Points, in no order, along strands that fork and pass close to each other.
Points whose rows are less than 91.9 apart are linked; no others are. Some points are linked to none.
j668: [ 19 -36   3  16 -15  10 -26  -4  -4 -19  31  15  20  -4  24 -41  -9  25
 -18 -28 -14]
j718: [-19   1   1 -62 -18   2 -17  25   4 -28   9  23 -15  13   5   5   4 -15
  42 -41 -32]
j791: [-30  -6  -2 -14 -13 -14 -39  33  41 -22   3 -24  28 -18  52  38 -10   9
  22 -10   2]
j359: [ 17  -4 -18  25  38 -50  52 -21 -16 -23  -2  -2  43  14 -11  -7  14  17
 -31  10  30]
j772: [-28 -15  12  33  -2  -4 -39  45  15  20 -41  45  16   3   4  24 -12  27
  23   9  21]
j228: [  0  33 -39 -27 -20 -15  18   7 -28 -35   4  10 -19 -11  33  27   0  -5
  33 -46 -10]
j54: [  9  -9  11  43 -51 -78  -4  24 -15  23  13  27   6  -2 -25  10   8  -5
  -3  -9  -9]
j606: [ -5 -24  19   1 -31 -22 -36  20   0 -29  29  21  32  -1  17 -13 -21  26
  14 -40 -18]
j171: [ -5  -7 -31 -12  59  18  10 -18  10 -45  -2  -6  58  -1  -8 -36  16  14
   0 -25   7]
j392: [  2  10   3  -2 -18  26   5  -4  -9  30 -11  -7 -60  -3  24  26  -2 -26
  -3  34   7]
j773: [-27  20  23 -73   9  -4  11  16   7  -8   0  10  -3  24 -50   8  20 -21
  41 -21 -35]
j871: [  6  19 -45 -24  -5 -27  22   1 -15 -29   5  26  -9  12  12  -3  26 -39
   6 -58 -20]
j140: [-35  -7  26  18  14 -16 -33  41  43  26 -47  35  28  20 -30  16  12  -1
  15  29  22]
j174: [-15 -33  30 -72  43 -10  17  10   3 -32 -10   4  42  24 -17   0   6  -3
  29   4  -1]
j198: [-11 -34 -22  -1  46  -4   3   4  16 -35 -31  32  57  18   8 -29  22   7
   4  -9  20]
j804: [-46   7   3 -28  52  17  -5  22  47  11 -30 -18  24  -1 -25  32  12 -10
   6  39  18]
j832: [-20 -18   3  29 -46  48 -42  12  18  17   6   1 -31 -28  37  14 -24  19
   5 -14  -4]
j788: [  5  24 -18 -39  51  33  30 -32 -14 -32  -7 -46  24 -16  10  14 -28  28
  40  10  21]
j893: [ -5 -26  36  19  13 -17 -18  14  34  38 -18 -11  22  18 -13 -12   8 -23
 -38  54   7]
j669: [ 18  38 -33  -9 -11  44   7 -27 -14 -10  13 -31 -31 -16  39   7 -11 -11
   5 -19  -4]
j230: [ -6  -1 -40   7 -30 -11  -6  14  -7 -14 -10  23 -32 -11  53  27  10 -18
  23 -32   6]
j218: [ 18 -32 -11  57  -2 -42  -7  10  -4   0 -23  53  32  16   7 -19  15  13
 -27  11  30]
j322: [ -1 -15  32  34 -44 -30 -34  18  -7   7  23  35  18  11 -28 -26  -5  18
  -5 -22 -28]
j314: [-18  30 -14  24  16  10  -9  22  -4  17 -33  57 -24   2 -49  12   5  25
  28 -15   7]
j785: [ -4 -59  48  24 -37  14 -14   7 -19  18   7  15  -6  -9   5  -8 -37  45
   4  13   7]
j583: [-12  14 -16  13 -10 -20  -6  28   4  14 -38  73 -41  15 -20  16  33 -21
  19 -22   0]
j736: [ -5   1  14 -64  34  10  26 -19  14 -17  10 -37  24   5 -13   8   5 -21
   7  15 -10]
j858: [ 23  25  23 -49   6  56  19 -39 -20   4  17 -64 -18 -12   0  -5 -22 -17
  10  33 -17]
j71: [  6  -8   9  11 -65   0  25  -5 -43  14  -2  35 -53  -4  12  12 -15   2
  22 -12  -3]
j141: [ 10  10  31 -53   9  47  18 -21 -12  18  -8 -32 -49   1   8  19  -2 -33
   8  50  -2]
j115: [-11  41  23 -62  11  18  20  -2 -17  18 -18   6 -39  15 -56  11   4 -21
  39  11 -21]
j952: [-10  53  -6  28  -1  -2   3 -10   3  14  26 -48  -9 -21 -23  15 -21  19
 -14   3  -6]
j766: [-12 -29 -11  18 -64   3 -42  32   3   0   6  18 -14 -27  57  22 -19  -3
  22 -29  -6]
j345: [  5  -5  28   5  23   6  -9  -6  28  23  17 -50   8   6 -17 -10  -9 -11
 -42  37  -3]
j914: [ 27 -21  -9  -7  31  -3  29 -32  -9  -6  -4 -31  -9  -2  52   4   1 -19
 -36  30  32]
j971: [ 12  -3 -19  35 -42 -38   5 -10 -30 -18  30  -6   8 -29  34  23 -21  26
   6 -27  13]
j567: [  8  48  17 -34  -4  34  -8 -29   8   3  37 -67  -3  -6 -28  -8 -15  -9
   5   1 -40]
j454: [-20  23 -15  13   9 -34  17  12  20  -1  -5 -15   9 -13  19  46   0   1
  -2   7  25]
j256: [  9   1   3   1 -18 -15  14   5 -30   6  -7  50 -38  17 -14   6  13 -13
  16 -14  -5]
j272: [-22  -9  13 -62 -15 -11 -35  27  28 -35  29 -19  24  -4  33  19 -11  -6
  33 -27 -28]
j813: [-31  29   3  49  20  -2 -30  35  45  39 -33  21  10   3 -52   5   5   9
 -10  13   7]
j705: [-18 -11  -8 -11  63  17  16   2  33   7 -34  -4  24  11 -27 -11  26 -30
 -22  42  15]
j623: [ 12 -31 -26  26  21 -18  -3   9 -13 -24 -27  78  28  23   7 -40  25  17
  -5 -18  20]
j870: [ 27  22 -50  -1  19  45   0 -37   6 -21  23 -31 -12 -18  34 -34   9 -18
 -27 -18  -3]
j709: [ 23  -8  39 -23   4  30  24 -35 -32  -4  13 -49   3  -6   1  -4 -39  26
   8  28   3]
j299: [-13  52 -18 -26 -18 -10   5  -3  34   9  34 -52 -20  -7   1  23  21 -56
 -18  -8 -33]
j20: [-13 -32  31 -44  20  -6 -15  26  18  -8 -30  33  20  31 -20 -17  14 -11
  23   2 -10]
j994: [ 16 -22  18  45 -54 -24  -5   4   0  45  10 -17 -34  -8   8   3   9 -18
 -42  32  -2]
j298: [  8  27 -40  30 -46 -22 -12   0 -10 -22  41 -12  -1 -23  28   1  -2   3
  -4 -54 -27]
j238: [  5 -30  44 -11  23  -8  15  -8 -21  -7   2 -21  21   3 -11   1 -28  31
   0  25  20]
j204: [-20  42 -15  40   4  34 -30  14  33  39  -4   8 -36 -12 -43  -1   6  -4
 -10  -8  -9]
j450: [ 21 -25  12  10  24   4  -4   1   4  27 -15  36  -6  32 -49 -54  39 -26
 -43  25  -8]
j38: [  9  26  11 -27   2   4  37 -12 -42  -5 -11  15 -27  13 -22   0  -5   9
  29  -9  -9]
j110: [ 19  -4   0  26 -21  -9 -11  -7   6  22  24  -9 -21   3  -7 -24  16 -20
 -42  -6 -14]
j923: [ 27 -20 -21   3  49 -14  34 -37 -10 -26  10 -30  38   8  27 -27  10  -2
 -44  12  29]
j739: [-37  32   0 -21  24 -13   0  22  32   4 -14 -30  10 -10 -16  59  -6  14
  25  24  16]
j284: [-13  39   4  -7   8  -5  -3  -4  20  -4  32 -38  16  -5 -41  -5  -1  -1
 -10 -22 -32]
j986: [  6  25 -33 -26  67  33  21 -37  -1 -40  11 -45  46 -17 -26 -24 -11  21
  26 -18   1]
j596: [  2  -9 -33  -5 -16 -24 -15  20 -11 -41  12  58  14  13   5 -31  26  -8
  13 -65 -28]
j239: [ -2 -35  16  61 -39  35 -22   6 -10  32   0  38 -11  -7 -12 -32 -19  50
 -16   8   2]
j655: [ 35  26   9 -16 -47  42  38 -40 -45  22  11 -19 -59  -2  12 -10  -8 -20
   2   7 -21]
j357: [ 18 -53  23  29   9 -36 -16   9  13  17 -27  19  38  30  14 -28  15 -14
 -47  40  23]
j61: [ 22 -35  10  43 -86 -22  18 -15 -32  36  10  14 -47 -16  23   7   2  -7
 -17  15   2]
j125: [ 21 -23  12  -3 -35 -51  30 -16 -52 -23  16  -6   8  -5  38  20 -24  24
   9  -6  16]
j267: [  6  65 -24   6  10  43  19 -27  -7   7   7 -58 -13 -22  10  19 -26  13
  10  13   7]
j643: [  3  37 -28 -32   7   7  23 -18  11  -1  20 -29 -18   9  -2 -16  41 -71
 -27 -14 -24]
j845: [ 11  11  -7  44 -14 -74  24  -5 -18   4  14   4  28   2 -23   5   5  14
 -18  -4  12]
j645: [-12  -3  -5  60 -11   8 -28  20  -3  25 -26  51 -16  -4 -25  -2  -8  46
   3   4  15]
j386: [ -9  39 -16  24  22  23  22  -1 -20   7 -32  13 -17  -9 -33  25 -21  45
  30  -1  25]
j187: [ 25 -42  13 -18  -8 -26  16 -12 -23 -13   3 -12   0   1  58  13 -13  -5
  -7  21  26]
j102: [ 17 -37   3   2  55  33  -8  -9  18   6 -25  10  28  20 -37 -57  20  -9
 -33  32   0]
j609: [-23 -12  -8  21  -6 -44 -27  31  46  12 -15 -26  25 -16  53  47   0 -14
  -4  23  30]
j292: [ 24 -29  -5   6  -4  46   1 -37 -21 -15  17   0  -7  -9  28 -32 -20  26
 -12  -7   4]
j805: [ 10 -24  40 -47  17   3   1  -9  10  -3  22 -41  -2   9  11  -7   6 -32
 -22  34 -13]
j101: [-23  31 -15  27 -10  50 -43   9  30  16  12  -8 -21 -28 -14   9 -14  27
  14 -15 -15]
j983: [ 14  14 -26  -1  27  34  -4 -21  15   4   9  -6 -20   5 -10 -33  30 -32
 -37  -4 -12]
j97: [ -1 -28  39  -1  11 -32  -4  21 -12  -7 -16  28  26  23 -23  -5  -6  25
  10   2   5]
j282: [  8   1 -17  16   5  19  11  -9 -18   1 -10  13 -17 -11  19  12 -14  31
   5  -4  24]

Follow the links from the first point to the second, and from the first to the third. Name the last point that the two ways share.
j773, j766, j20 => j256
j923, j267, j813 => j314
j140, j54, j609 => j314
j871, j785, j773 => j645
j450, j923, j141 => j256

A fork is a point with three links, a tip a point with one. Leave the first point through the second and follow the links. Name the first fork or tip that comes.
j893, j345 => j858
j668, j606 => j298
j739, j454 => j256
j736, j805 => j788
j773, j718 => j450
j230, j766 => j645
j645, j772 => j596
j187, j914 => j314

Name the points in between on the shortest way along the links from the first point to the second, in order.
j718, j141 => j773 > j115 > j38 > j256 > j71 > j61 > j994 > j110 > j983 > j870 > j669 > j267 > j952 > j284 > j567 > j858
j282, j914 => j292 > j668 > j606 > j322 > j54 > j845 > j359 > j923
j832, j791 => j101 > j204 > j813 > j140 > j772 > j645 > j314 > j583 > j256 > j38 > j115 > j773 > j718 > j272
j986, j141 => j171 > j198 > j623 > j218 > j357 > j893 > j345 > j805 > j736 > j174 > j20 > j97 > j238 > j709 > j858
